Points on a hilly landscape, in no order, each with its height.
From any point a ball rolls to the lowest of the 2 points nearest to it. It stops when none of these is lower. Distance is the straight distance between rows; heights are no part of it.
fim height 502: [ -6  36  22  -8 -33  13  12  -4  18  22   9 -61  12  -6  18   1  18  15
 -35  22 -17  -7  13 -19  19  15   6 -10]
Vavab height 714: [-29  14 -10  33   3   8 -22 -27 -51  27 -21  21  -5   9  34  50   2 -21
   1 -38 -25 -26  18  -8  -3 -38 -23 -43]
lela height 607: [ 10  33  44  29 -18  15 -15  -1  -9  20  -4 -45  -8   7  30  35 -21  -4
 -13  20 -29   3  19 -16  20  13  17   5]
lemo height 376: [ -8  12  23  25  -3  16 -17 -21 -18  12 -19 -18 -11   4  27  32  -1 -12
   6 -21 -19  -9  10 -14  -3  -5  10 -12]
zaze height 408: [ 10  14 -23  29  16 -17  29  44  22 -25  24   0  41  -2 -37 -42  16  -2
  -2  25 -15  11 -22   4   8  17 -15  14]
fav height 340: [-15 -16 -38  36  48  -4  22  -1 -36   0  53  10  -5  31  -8 -21  26  -6
  -4   7  46  26   0   8 -19 -14 -45  22]
mize height 619: [-22  17   6  18  11  -7  10 -59 -31   9 -10 -14 -45  13  17  31  61  21
 -30 -19  24   3   0  -3 -11  36  -8 -25]
Vare height 294: [  8 -35  14  35  28   0  -3  20 -20  -6  18   6  -8  15  -7   0 -46 -12
   4  21   6  20   1  21 -12   2 -21  49]
zus height 591: [ -3   5  -6   7 -40  -7 -17 -51 -20   2 -52   4 -37  -2  12  39  30  44
   0 -35  20 -24   5 -11   5  16  39 -42]
vas height 558: [ -1  30 -10 -14 -47 -22   9 -35   4  12 -47 -33 -33  -7  10  30  44  48
 -20 -19   8 -26   3 -12  26  28  12 -46]
buka height 674: [ 14 -24  34 -23   1  45 -25 -12  10  -8   1  17  -9 -18  -1   0 -38  -3
 -12  17   6   8   6   6 -12  12  36  22]
latul height 448: [-19 -14 -24   8  31   3   1  -3 -26   9  39  -4 -13 -10  19  -4 -13 -36
 -10  -8   7   6   9  11 -23 -26 -36  15]
kaz height 357: [-14  10 -16 -32 -45   7   0 -45  14   7 -44  -7 -13  -8  13  12  23  31
 -10 -17  12 -34   1   7  11 -12  17 -47]
pez height 458: [-22   9 -22  10 -26   5  -5 -60 -39  14 -44  26 -24  13  20  54  27  24
  -9 -36   8 -33   4  -3  -1 -17   1 -57]
liran height 335: [  2 -22 -26 -56 -11   3  -2 -12  29 -16 -11  40   0  -6 -14  -9  25  11
  19 -18  24  -4 -13  -5 -18  -4  30 -13]
Govu height 324: [ 24 -21   1 -26  20   4 -10  28  28 -21  12  38  14 -24 -15 -12 -59  -9
   0  15 -23  10  -8  15   2  15   8  29]
dafi height 682: [ 13 -24  34   4   1  39  -9   1   4 -10   0  -3  -6   0 -16  -5 -12  16
 -16  26  13  16   0   4 -16  22  38  36]
mas height 264: [-18 -17   0   5  19  16   1 -23 -19  -3  19   5 -15   7   4   6  22 -10
  -1 -12  22  13  -5  -2 -29  -2  -3  11]
vif height 234: [-12  -4 -14  -9   8   2 -15   4 -10  18   0   1  -9 -18  31   8 -36 -38
  11 -24 -20 -15  14  13  -1 -37 -24  -6]
zeme height 176: [  7 -12 -16  12  16  19  16  15  15  -5  30 -15  10 -11  -8 -27 -27  -5
 -23  24  -5  13  -3  19   4  -2 -17  32]
sut height 246: [ -2   0  37  16   8   4 -34 -13 -33  13 -11  22 -33  -6  33  47 -59 -39
  15  -8 -26  -3  12   7   6 -15  -3  -5]
mado height 551: [-13 -14 -33 -52 -20 -23   5 -24   5  -9 -27  28 -16  14  -6   6  39  14
  34 -36  42 -18 -13  -3  -7 -20   6 -35]
lofit height 395: [ 10 -32 -50   9  43 -15   2  26 -40  -4  58  22   5   5 -10 -22 -19 -31
  11  -1  21   9  -6  -1  -8 -15 -38  33]
kade height 238: [-30 -15   2  24  34   5   5 -26 -38  -5  30   9 -18  27  -1   8  37  -4
  -8  -4  38  22  -3   2 -36  -2 -17  14]
Duti height 261: [ 18 -27 -37   9  36 -29  11  38  -9  -2  35  13   6 -19  -6 -26 -58 -23
   4  15 -17   2  -6  24   7   2 -33  38]
zato height 609: [-12  19  11  18 -13   5  -2 -66 -30  14 -22 -13 -42  -7  21  40  47  33
 -40 -19  14  -9   7 -13   0  38   9 -35]
Zit height 548: [ 12  42  24  22 -42  25 -14 -22 -11  31 -21 -31  -6  -2  29  43   0  19
 -16   1 -27 -16  20 -32  26   7  32 -32]
dida height 650: [ -8 -14 -28 -35  20  -9  36 -23   3  -7  15  17 -30   3 -11  -1  54   7
  13 -20  51  12 -22   0  -3  11  -3 -13]
Vure height 468: [ 19  26  47 -36 -39  12 -24  13  43  -8 -19   1  19 -31  -6 -13 -26  10
 -17  30 -22  -4  13 -15   2  11  45 -13]
fisu height 420: [ -8 -32 -29  13  39  -7  -4  11 -43  -3  58  17 -12  -2   3  -5 -28 -33
  -8   5  20  13   4   7 -29 -22 -44  30]
doba height 266: [  2 -14 -54 -10  29  -2  16  22  10 -12  40  16  20 -13 -15 -34   1 -22
  11  -6  -1   4 -15   3   2 -10 -17  10]
Taru height 514: [  9  14  20 -23  -9 -30 -21  28  25   1 -30  14  12 -13   9   0 -58 -25
  26  -8 -44 -13   9  16  13 -26  -4 -12]
sared height 693: [-31  18   0  34  13  17 -21 -26 -39  28   1   3 -17 -10  41  41 -10 -33
 -20 -18 -27 -14  21   0  -6 -29 -28 -27]
zim height 252: [ 11 -38  -3  -5  30 -24 -12  26 -25  -8  15  26  21  15 -21 -11 -11 -39
  41 -21  10  10  -8 -21  -6  -3  -8  36]
fus height 242: [-22  -1 -28 -19 -22 -21  -8 -18 -27   6 -43  14  11  33   7  16  20   1
  39 -49   9 -38   3   0   5 -47  -4 -40]
Zar height 220: [  7 -20   1  -2  22 -26  -3  25   1  -9  -4  12  28   8 -22 -19   2 -31
  42 -21  -4   6  -7 -16  -4  -3   2  20]
topu height 384: [  3   8   0 -40 -13  21 -10   5  44   4  -4  -2  18 -40  11 -20 -40 -15
 -18   8 -27 -11   9  12   8 -22  -3 -12]
dugof height 542: [ -1  32  12   1 -36 -13   5 -22   6  17 -23 -44 -16  -2  17  21  44  35
 -12 -12  -6 -13   5 -23  12  31  21 -25]
voza height 295: [-10 -18  15  10   8 -10 -11 -22 -27  -3 -16   2 -18  17   0  14  41   3
  29 -33  26   4  -2 -20 -24  16  26   5]
sutub height 303: [  7  16  31   9 -10   9 -28  -5  -6  16 -24  -3 -20  -9  32  33 -54 -28
  10  -5 -36  -9  15   8  21 -17   7 -11]
kaga height 343: [ 11  14 -10 -22  -1  -5   1  33  47 -38  -1  47  44 -31 -31 -35  -7  -7
  -1   6 -29   0 -17  -3 -15  11   5 -11]
dif height 267: [-25  -1   7  33  40 -18   5 -29 -42   7  13  -5 -10  37  10   6  50 -10
   3 -21  27  17   4  -2 -26   6 -26   6]
ras height 211: [ 14   5  13   2  -2 -27  11  33  26 -29 -12  16  30  -5 -40 -28  37   6
  23   1 -10   8 -20 -18 -16  26  29   3]
rin height 170: [  9   2  11  -7   2 -33   2  33  24 -22 -18  20  40  -6 -34 -27  12 -18
  33 -14 -18   2 -13 -18 -10   5  11  -1]
lero height 509: [ 18  21  47 -29 -34  33 -29 -10  22   9 -17 -16   2 -25  12   3 -38  -2
 -19  27 -20 -11  22  -9  25   1  37 -16]
Gigig height 524: [ -2  42  25   0 -43   4  -1  -8   9  26 -12 -51   4  -3  24  21  21  24
 -20  11 -23 -14  14 -33  20  18  26 -24]
leto height 193: [ -2 -24  36   9  21  -9 -27  -1 -34   2   8  22 -27   2  20  28 -57 -40
  18  -3  -8   8   5   9 -12  -3  -8  22]
nul height 318: [ -4 -34 -11  45  30  12   1  12 -28  -7  31  14 -10  17 -12  -7 -39  -2
 -17  31  23  25   5  21 -22 -10 -40  43]
raz height 383: [-10  10  -1 -37 -44  28   1 -43  24  14 -24 -19  -3 -24  16  -3  18  22
 -26  -3   7 -28   5   0  15  -7  14 -39]
kegu height 250: [ 12  20  18  -2  -4  -8   1  26  19  21  11 -31  -4 -33  26  -4 -53 -25
 -14  17 -40  -4  11  22  24  -9 -20   8]
dud height 223: [  9 -21 -44   6  30   5  14  27   2 -14  40  11  13 -12 -16 -29 -30 -16
  -6  16  -6   8 -10  17   3  -1 -21  31]
sot height 184: [-28 -24   9  -7  10   5 -34 -24 -43  -3  11  32 -18  13  14  32  10 -24
  15 -26  20  -1   0 -24 -39 -21  -2  -9]
Nek height 555: [  0  18   4   8  -8  -3  33   4  25  -1  12 -43   6   7 -12 -18  43  27
 -16  17   7  14 -10   0   2  26   3   9]
ran height 508: [-21  10  -3   6   0  -1   6 -36 -12  14 -15 -19 -19   8  21  19  42   2
   4 -35   2  -8   2  -5  -4   2  -6 -23]
lera height 590: [-12   7   2   7  -2 -28  -4  -8 -14  12 -37 -12  11  19   6   5  31 -12
  39 -46  -8 -17   5 -17   5 -16  -3 -19]
kasi height 439: [  9 -32 -14 -10  22  11   5  24   7 -23  14  29  16   6 -31 -18  11  -4
  19   0   7  15 -18  -4 -12  13  20  25]
tega height 501: [  5  19   1 -25 -19 -27  29 -18  25  -4 -21 -32 -34 -15 -12   0  58  38
 -18  -3  30   3 -11  -4  13  45  14 -16]
Vivi height 487: [  7  18  14 -25 -35 -16  23   2  32 -10  -8 -23  -6 -23 -24 -18  52  45
 -24  19  19   4 -12 -12   2  47  35  -8]
dap height 600: [  1  16   3  19 -36   3 -13 -61 -27  14 -38  -6 -40 -13  18  46  33  48
 -27 -24  13 -20  10 -21   9  33  30 -43]
bod height 426: [ 10 -25 -10  13  24  -5  22  23   0 -23   8  18  11  19 -42 -20  41  14
  22   6  21  17 -24  -4  -7  25  24  27]
Laba height 243: [  0  -8 -12  31  25   4  44 -11  -5  -4  10  -5 -23  39 -27 -14  54  48
 -12  20  59  29 -12  16  -5  27 -10  17]
Teno height 344: [ -3 -38 -21  19  33  21   5  11 -22 -14  40  22  -3  19 -20  -9  -7  -5
   0  13  29  22  -8   7 -21  -1 -15  37]
kinov height 401: [ 13  -3 -20  45  -3  25  24  33  20 -12  17 -16  20  22 -35 -34   2  41
 -26  57  12  22  -6   7  14  12 -21  30]
Sezul height 688: [  6 -18  22  20  -3  36  10  -7  -3  -5   5 -16  -9  13 -19 -10  19  36
 -23  28  32  20   1   4 -18  26  21  32]
Tos height 421: [ 27  21  52 -26 -15  -1 -23  12  29   7 -13   3 -10 -21  15   8 -68 -14
   0  24 -39   4   9  14  28   2  20   1]
Vum height 469: [  7  24  24 -23 -38   5  18   9  39  -5   9 -27  20 -24 -20 -27  27  31
 -37  36   0   2  -5 -19   1  34  26  -6]
sori height 119: [ 14   7   2  21   4  -3  18  36  23  -2  26 -33  18 -13  -5 -24 -35  -3
 -23  38 -25  12   1  17  11   3 -22  30]
vul height 480: [ 11  30  30  -9 -16 -31  -7  41  34  -3 -19  -7  22 -21   5  -8 -38 -22
  13   4 -50  -6   5   2   8 -12  -4 -12]
rir height 560: [ -3  20  -3   9   3 -21  13  21  23  10   3 -37  22  -6   7 -16  17 -19
   9 -13 -25  -3   3  -1   4 -10 -18   0]
Kef height 431: [ -4  16  -6  25 -39  27 -16 -56 -32  16 -47  21 -13   0  21  52   2  29
 -11 -22  -6 -31  15 -11   5 -15  31 -56]
Kogev height 367: [  2 -23 -54  28  50 -11  16  21 -42  -4  58  20   9  30 -21 -26  12 -16
  13   5  41  18  -7  -5  -2 -14 -39  28]
sibu height 673: [-11 -14 -24 -31   4  23  15 -18  21  -2  17   4  -1 -16  -2 -16  21  -1
  -4 -11  19   4 -10   7  -9  -4   2  -3]
Dupef height 381: [  9 -23 -41  55  14  33  14  35   6 -15  14  15  10  30 -35 -29  -8  36
 -14  48  21  23 -10  15  14   3 -26  34]
namog height 305: [  2 -12  -1 -39 -26   5 -11 -18  34 -13 -31  17  -5 -19 -10  -8  22  26
   9 -12  18  -8  -6  -4 -15   9  47 -15]
Vopi height 241: [  7   7  19   5  -9 -24  11  17  23 -14 -14 -18  13   1 -23 -13  40  15
  18  -2  -4   9 -10 -15 -13  27  29   7]
buv height 360: [ -2 -36 -35  32  26  43  14  12 -15 -17  31  28  -2  24 -30 -20   0  22
 -15  32  37  24 -12  15  -9   1 -14  37]
pelug height 356: [  4 -20  -3 -12  15   7  -7   9  10  -4  12   5   3 -13   3  -7 -32 -26
  10  -7 -11   7  -2   6  -7  -9  -3  17]
kep height 341: [  2 -31 -27 -34  15  -6 -25  12 -30  -4  43  35  -1   2   3   3 -12 -36
  26 -31  20   0  -4 -20 -24 -35 -28   3]
fiki height 312: [-12 -14 -14  59  40  -3  10  -1 -32   0  28  -3  -1  41  -6 -15  13   1
  -9  14  36  31   9  14 -23 -12 -47  30]
dilav height 537: [ -5  29  16   4 -19 -17   5  12  22   8 -17 -40  16  -2   9   1  20   0
   8 -10 -28  -5   3 -16   2   1   6 -13]
Digap height 578: [  2  36  29  19 -24 -17  15  31  20   9  16 -63  26  17   9   1  10  13
 -20  39 -21  12  11 -16   5  18  -2  16]
sali height 358: [ 12 -30 -44 -43  20  -9 -17  26 -10  -9  38  42  15  -4  -8 -14 -21 -31
  29 -24   7  -1  -8 -15  -9 -25 -22  10]
Dipin height 675: [-10  29  17  46  10  13 -20 -13 -38  35  -6  -5 -22 -16  46  51 -32 -35
 -18 -10 -41 -13  23   7  14 -21 -26 -22]
susaz height 271: [ 12 -20 -33   5  23  28   3  37  17 -34  25  33  24  -6 -35 -31 -29  12
 -19  40  -9  10 -21  19  14  24   3  33]
begor height 181: [-23 -15   8  31  40 -30 -23  -2 -64  13  28  12  -9  11  20  17  -9 -51
   5 -19   6   4  14  -9 -23 -25 -45  15]
nik height 399: [  8 -15 -41  38  20  25  24  39   6 -29  12  25  16  29 -47 -34  25  39
  -5  44  20  15 -26  12  18  20   1  26]
nesi height 623: [ -8  26 -21  -5 -48  17  -9 -20 -11  10 -57   4  18  17  15  29 -16  24
   0 -11 -20 -55   9  25  22 -47  26 -51]
sud height 326: [  3  25   6 -26 -17   4 -10  17  32  20 -10 -13   7 -37  23  -7 -50 -22
 -13   4 -42 -16  15  21  21 -29 -12 -15]
gel height 621: [-11  30  -2   7 -19   1  -5   7   7  26 -27 -31  11  -3  30  15  -4 -12
   9 -22 -40 -27  16   3  20 -31 -12 -31]
todu height 459: [ 19   3  29 -44  -6   6 -30   3  29   3 -15  26  -8 -27  16   5 -79 -14
   3   8 -29  -1   9  24  20 -12  15   0]
Ber height 416: [ -5  12 -11 -11  15 -37  37  -9  12   2  -7 -18  -9  11 -10 -12  65   6
  19 -27  23   6 -15  -3   8  16 -11 -14]
korig height 628: [-23   8  -5   5  28 -11  26 -48 -23   4   5 -10 -43  21   9  15  63  11
 -18 -19  41  14  -8   7 -12  25 -20 -13]
maka height 256: [-34  -2  28  31  15  23 -21 -48 -39   1   1   2 -24   5  16  34  19  -3
 -26   0   8   7   7  -7 -31   8  11  -6]
difaf height 268: [ -4 -29   5  13  33 -19 -11   9 -43   2  18  13  10  25  -7  -2   5 -37
  32 -25  22  12   1 -20 -15  -9 -19  30]
zon height 330: [  2 -31 -35 -51   2  11  -6  -3  11 -14  19  42   4   0  -8  -5  16  -6
  27 -23  24   1 -15 -11 -21 -15   8  -5]
kidu height 511: [  5  34  27  -2 -25 -27   2  34  35 -10 -17 -17  31 -10  -7 -12   1 -10
  12   4 -38  -1  -3 -15  -6   0   8 -14]
sug height 272: [ -1  -5  14  -2 -10 -18  -3  -7   6  -6 -31 -10  -7   4  -7   0  40  14
  29 -25   7  -1  -4 -16 -13  17  35  -4]
pav height 434: [ 16  -1 -32  54  18 -16  18  55  13 -22  20  -6  35  14 -34 -38 -14   9
  -5  44 -12  17 -12  13  20   6 -34  32]
baza height 482: [-34  12 -20   6  -7   2  -1 -46 -33  20 -26   9 -19  13  27  38  38   3
   3 -44   3 -26   4  -4  -4 -19 -20 -49]
Vez height 345: [-12  -4 -39 -16  30 -24  29  -3  -8  10  28   4   4   7  -3 -21  46 -20
  26 -33  29   4  -9  -6   5 -17 -27  -7]
monog height 306: [  1 -15 -18 -35   8  -7 -17  17  11   4   6  21   3 -23  15  -8 -54 -30
  14 -16 -20  -9   8  13  -3 -31 -17   2]
puni height 237: [ -5 -28   2  11  34 -38 -19  11 -58  13  34  20 -18  -6  21  12 -45 -53
  12 -11   2  -1  10   1 -18 -23 -46  25]
bezu height 449: [ 16  -2  35  16   3   8   0   3  -5  19  26 -22 -21 -19  19  -2 -74  -8
 -31  45 -12  11  12  37  21   2 -23  33]
nesir height 701: [ 24 -17  24  37  -4  21   3  33  10  -6   7 -11   2  18 -21  -9 -48  25
 -21  60   2  26   5  17   9  14  -8  47]
bepu height 526: [ -8  15   9  20   8  -9  15 -22  -5  11  -2 -42 -11  18  16   7  51  13
  -4 -16   8   6   0  -4  -4  22  -6   0]
Fupas height 419: [ 10  12   2  22 -15  19  26  25  25  -5  25 -37  27   9 -25 -30   5  35
 -38  56   5  19  -2   3   9  15 -12  24]
botol height 298: [-25  -2 -13   3  10   4 -12 -11 -23  18  -2  -3  -5   0  29  14   0 -32
  14 -36  -8 -15  11  -1 -10 -34 -24 -12]
nosi height 296: [ 20 -29 -23 -18  29 -34  -1  30  -7   6  33  25  -4 -32  10 -15 -73 -28
  12   2 -23  -4  -1  24   4  -4 -30  29]
nuvuf height 533: [ -8   1 -26 -52 -19 -20  22 -29  28  -8 -32  10 -24  -8  -8  -1  45  20
  11 -23  35 -11 -14   6   5   1   7 -36]
tob height 300: [ -7 -30 -22 -23  19  10  -3  -4 -15  -8  34  28  -4   9  -5  -2  15 -19
  21 -22  29   9 -10 -11 -25 -12  -7   9]
Ges height 579: [-17  -7 -14 -12 -20 -19 -11 -53 -31  -3 -41  20 -45  10   8  38  43  25
  13 -42  36 -20  -3 -12 -11   9  17 -38]
pup height 388: [ 11   1   1 -42  -4   0 -14  20  48 -24 -17  38  30 -26 -13 -18 -35  -7
   7   0 -25  -3  -2   3 -10  -9  13  -7]
Luban height 427: [ 14  19  27 -36 -25   1 -21  17  48 -15 -30  17  23 -25  -6 -13 -37  -1
   2   9 -31  -5   6   1  -4  -8  27 -15]
Nelo height 707: [ 29   2  41  32 -10  -9   6  48  16  -5   9 -23  13  17 -14  -3 -50  19
 -11  61 -16  26   3  10  12  19  -5  44]
Dadod height 222: [  6 -10 -10   3  11  10  42  -4  12 -11  10  -4 -16   9 -30 -18  52  41
 -15  18  43  19 -20  10   3  35  15  16]
zam height 320: [ 16 -21 -54 -39  26 -18 -13  42   3 -25  32  54  32 -14 -24 -29 -23 -28
  24 -12 -10  -4 -15 -11   3  -9 -14   9]
Kubo height 405: [ -6  12   9  18 -24  21 -21 -38 -22  13 -38   2 -14   2  23  40  -1   7
   6 -24 -14 -20  11 -13   2 -13  24 -35]
vozen height 422: [  6  -4  38  13   0  33  -6  -6   0   7  15 -27 -10 -10  10   1 -43  -7
 -31  31  -3   9  12  15   5   6   0  24]
kavu height 342: [-18   0  14  29  21  -5 -16 -11 -31  13  -3 -10  -6  11  26  21  -3 -33
  14 -26 -12  -3  13  -7 -10 -13 -16   1]
Mut height 412: [  7 -17 -36  26  31   4  37  26  -3 -24  18  28   9  33 -48 -28  48  33
  12  24  36  20 -29   8  16  26   8  19]
demeg height 644: [  4  -2  13 -30 -24  24 -36 -16  16  -3 -37  20  -3  -7  18  16 -43  -5
  13  -8 -12 -15  13   5  -2 -24  35 -17]
von height 299: [ 21 -30 -28 -14  33   4  -8  42  10 -30  28  49  18 -15 -24 -19 -58  -2
  -3  26 -19   7 -19  20  12  23  -5  38]
Bib height 224: [-40 -10  13  21  23  -3 -25 -41 -52   3   6  21 -25  17  13  36  33 -14
  -3 -22  14   4   0 -20 -36  -3  -3 -15]
pimir height 627: [  3  12  10  -9 -31   8 -29  -8   3   2 -51   8   1   7  17  23 -34  -2
  24 -15 -25 -26  13   2   9 -31  32 -28]
nago height 574: [ -8  35 -16  -3 -36  -5  14 -34  -3  24 -43 -26 -18   5  23  33  42  34
 -12 -32 -11 -31   5  -5  23   2  -6 -53]
ravof height 594: [-11  35 -10   6 -36  -2   3 -14   0  22 -42 -27   5   7  23  26  25  18
   5 -30 -26 -33   7  -4  18 -20  -1 -46]
Rorap height 602: [  1  36   5  -8 -56  12 -19  -9  10   7 -57  -6  13   3  14  20 -22  20
   0   1 -30 -41  15   4  22 -32  38 -48]
Katez height 595: [  8  36  46  22 -25   1  -4  17  -1  18   8 -61   6  20  23  23 -14   7
 -19  44 -22   9  22 -22  16  21  17  17]
mavif height 418: [ -9  11  -2 -35 -29  32  -5 -21  31  12 -16 -14  11 -26  17 -10  -9   1
 -19  -2 -12 -21  10   7  11 -23   8 -27]
seso height 186: [-23  -9 -13  -6 -11 -14 -22 -22 -44  11 -30  23   3  31  14  29  14 -13
  37 -51   9 -28   8 -20  -8 -40  -9 -31]
mub height 260: [  7  -2  -6  47  11   8  33   7   6  -3   8 -22  -1  42 -24 -19  41  49
 -14  30  37  30  -4   9  -4  18 -15  27]
losin height 183: [ 16  25  30   5 -12 -12  11  37  27  11  22 -41  14 -19  10  -9 -50 -10
 -28  47 -35   7   7  12  21   5 -16  22]
vosuz height 355: [ 13  -7 -28 -14  27 -28   2  45  18 -26  15  39  39 -21 -28 -34 -26 -29
  19  -1 -29   1 -13  -1   4   4 -14  12]
karad height 662: [ -2 -25 -36 -32  17  25  25 -15   9 -12  32  28 -10  -5 -19 -12  37  10
  -1  -1  43  14 -23   4 -10  13  10   5]
loro height 394: [  1  -2  22  -3  -3  26 -10  -8   9   5   3 -19  -4 -17  16   4 -30 -17
 -10   5 -16   0   8   7   2  -5   6  11]
Som height 282: [ -1  -3   4  54  22   0  17  -1 -11   0  12 -30   4  44  -4 -11  29  18
  -6  14  25  26   7  10 -15   6 -28  31]
peper height 694: [ 14 -18  26  40  -8  40   4  12   2  -2   5 -19   0  23 -21 -10 -17  37
 -30  52  23  24   8   7  -6  11  -1  42]
lezu height 269: [  8 -13   6 -29  -7  21  -6   1  34 -14  -7  10  11 -20 -14 -17   2   8
  -1   4   0   4  -7  -4 -13  11  36   5]
Golo height 436: [  5  10 -16  -1  17 -30  49   6  21 -11   7  -7   2   8 -30 -24  64  17
  14  -3  24  15 -26  -1  10  26  -2  -3]
Zafog height 477: [ 24  10  57 -26 -20  35 -20  -4  19   7   6 -21   0 -24   6  -5 -49  -4
 -30  43 -13   0  21   0  27  11  25   7]
donil height 517: [ -4  21 -11 -39 -32 -35  23 -19  34  -8 -40 -13 -23 -16 -14  -4  50  32
   1 -15  21 -13 -13  -1   9  17  12 -40]
Pon height 568: [ -7  -1   4  -9 -13 -27 -18   9  -4   2 -46   7  22  17   0   1  -3 -19
  49 -38 -16 -21   4 -14   2 -30   9 -19]
Dutod height 386: [ 28  16  46 -18  -4 -22  -6  28  30   6   8   6  -2 -31   7  -4 -76 -11
  -4  34 -43  10  -1  29  25  14  -1  16]
fedak height 447: [ 18  -8  34 -11  -7  40  -2   3  21  -2  19 -21  11 -18 -10 -20 -40   5
 -37  44  -3   8   8   9  15  15  14  23]
ruve height 565: [-18 -18 -19 -37 -10 -18  -2 -39 -20  -3 -16  27 -34  16   2  23  47   8
  26 -39  50  -9  -8 -13 -16  -7   5 -30]
tibe height 325: [-20  -1 -20 -33 -29   8  -5 -28  12   1 -31   5  -2   2  11   6  14   9
  14 -28   6 -25   0   6  -4 -28  11 -35]
mudi height 446: [  7  20  14 -10 -21  15  22  19  39  -6  23 -32  31 -19 -17 -31   3  15
 -38  42 -10   7  -5  -7   7  18   5   5]
tuta height 581: [  2  26   6  23   5 -18  10  24  12  17  12 -56  16  -2  23  -6  -3 -20
  -7   5 -33   0  13   7   9  -9 -27  11]
gaki height 232: [-23 -20   3  17  37 -22 -17  -7 -59   5  31  16  -2  25   2   9  22 -40
  16 -26  30  12   3 -22 -28 -18 -33  13]
gor height 566: [  0  31  17  16 -21 -19  26  21  20   5  13 -58  18  26  -4  -8  41  35
 -19  33   0  16   3 -15  -1  31   1  14]
Sito height 387: [ -8   0 -19 -15   8 -26  21   1  15   1  -3  -2  11   2 -12 -21  42 -11
  30 -30   8   0 -12  -7   1  -8  -6 -11]
Gusu height 649: [ -5  36   7  26 -12  21 -13  -6 -14  36 -17 -24  -8  -9  43  38 -19 -18
  -9 -15 -41 -21  22   3  23 -25 -15 -27]
datos height 126: [-16 -25  -3 -21  -2 -10 -38 -10 -45   2   1  35  -3  22  12  26   1 -30
  36 -42  19 -11   4 -28 -26 -39 -14 -16]
duk height 575: [ 16  42  18   2 -57  32 -22 -21  -3  25 -41 -12   2  -6  19  32 -21  21
 -12   7 -28 -30  24 -18  37 -18  41 -45]
Sukep height 639: [-14  -3 -16  -4  38 -23  37 -27 -18   2  17   2 -32  24  -3   1  64   5
   8 -21  54  17 -13   4  -6  16 -21  -5]
Kiviv height 473: [  2  23  19 -16 -24  20  12   6  33  10  14 -44  19 -23   6 -19  -5   1
 -35  26 -20  -4   7  -4  13   2   2  -2]
roben height 544: [  3   4  14 -20 -10 -24 -21  23  20  -8 -39  16  23  -1  -5  -6 -29 -19
  40 -20 -29 -12   4  -4  -3 -24  12 -12]
Gevul height 227: [ 18  -7   6 -26 -13  20   9   7  37 -24  -2  15  18 -27 -33 -31  25  30
 -20  24   7   6 -17  -3 -10  35  45   7]
Teze height 351: [ 21  25  53  12 -20  25 -30 -15 -14  18 -14  -5 -31 -10  28  42 -56 -20
  -5  18 -35  -3  17   1  34   1  23  -8]
fula height 302: [ 12   0 -30 -10  16  12   9  36  32 -38  20  36  37 -19 -37 -35  -6  -2
  -8  24 -20   6 -24   6   2  23   6  12]
Nogo height 270: [ 15 -26  21  19  24 -22   0  21 -13   4  21   6 -13  -3   6  -1 -68 -19
  11  19 -13  14  -2  32   4   7 -21  45]
butok height 661: [ 11 -15  27 -35 -17  39 -35 -22  19  -5 -24  19  -7 -20   8   5 -28   2
  -3   4   3  -6  13  -3  -8   0  51  -2]
dilov height 279: [-17  -6  26  32  11   7  -9 -37 -33  -2  -8  -9 -29  16   8  21  41  17
  -8 -12  24  12   2  -8 -30  29  21   7]
Bupuf height 307: [ -2  -9 -53 -10  35 -13  32  12   2  -6  42  16  14   1 -18 -32  35 -15
  21 -14  23   8 -21  -2   9  -7 -17   1]
mon height 541: [ -5  10  12  15  -2  16  16 -15   6   9  14 -45   0   7  10  -7  21  10
 -21   9   4   9   3   3  -4  12  -3  13]
kog height 231: [  3 -32  11   5  30 -22 -14  12 -35   6  28  21 -22  -9  17  12 -62 -38
  13  -2  -4   7   3  19 -11  -8 -29  31]
Megu height 382: [ 13   5 -16  14  21 -32  14  49  19 -22  15   9  41 -12 -30 -37  -9 -27
  11   7 -26   7 -14   1   5   5 -19  17]
lides height 353: [ 24 -12  28 -18  14 -24 -10  29  22  -6   2  28   2 -22  -3  -3 -70 -16
  18  10 -35  10  -8  21  12  12   1  26]
suti height 198: [ 13 -14  -4 -10  -6  21  26   4  24 -22   7   7   0  -9 -39 -29  41  44
 -24  30  27  10 -19   3  -1  41  38  15]
zaveb height 289: [-18   3 -24 -29 -38 -18  -6 -21   0  -5 -53   9  10  21   4  10  16  20
  26 -31   5 -39  -2  13   1 -37  16 -44]

Call two points neighbours if one is among the 2 nearest of the other. Go from one point of each pair to the other, from neighbour to neighbour, staying as low as possible. Name the highest point that can't be avoided.
rin / leto -> difaf
susaz / vif -> lero
leto / begor -> puni
suti / zam -> sali
datos / leto -> voza
suti / kade -> liran

Where does a ball stop that starts at each point below?
Vavab -> vif
Ber -> sori
fisu -> suti
Katez -> vif
mavif -> datos
karad -> mudi
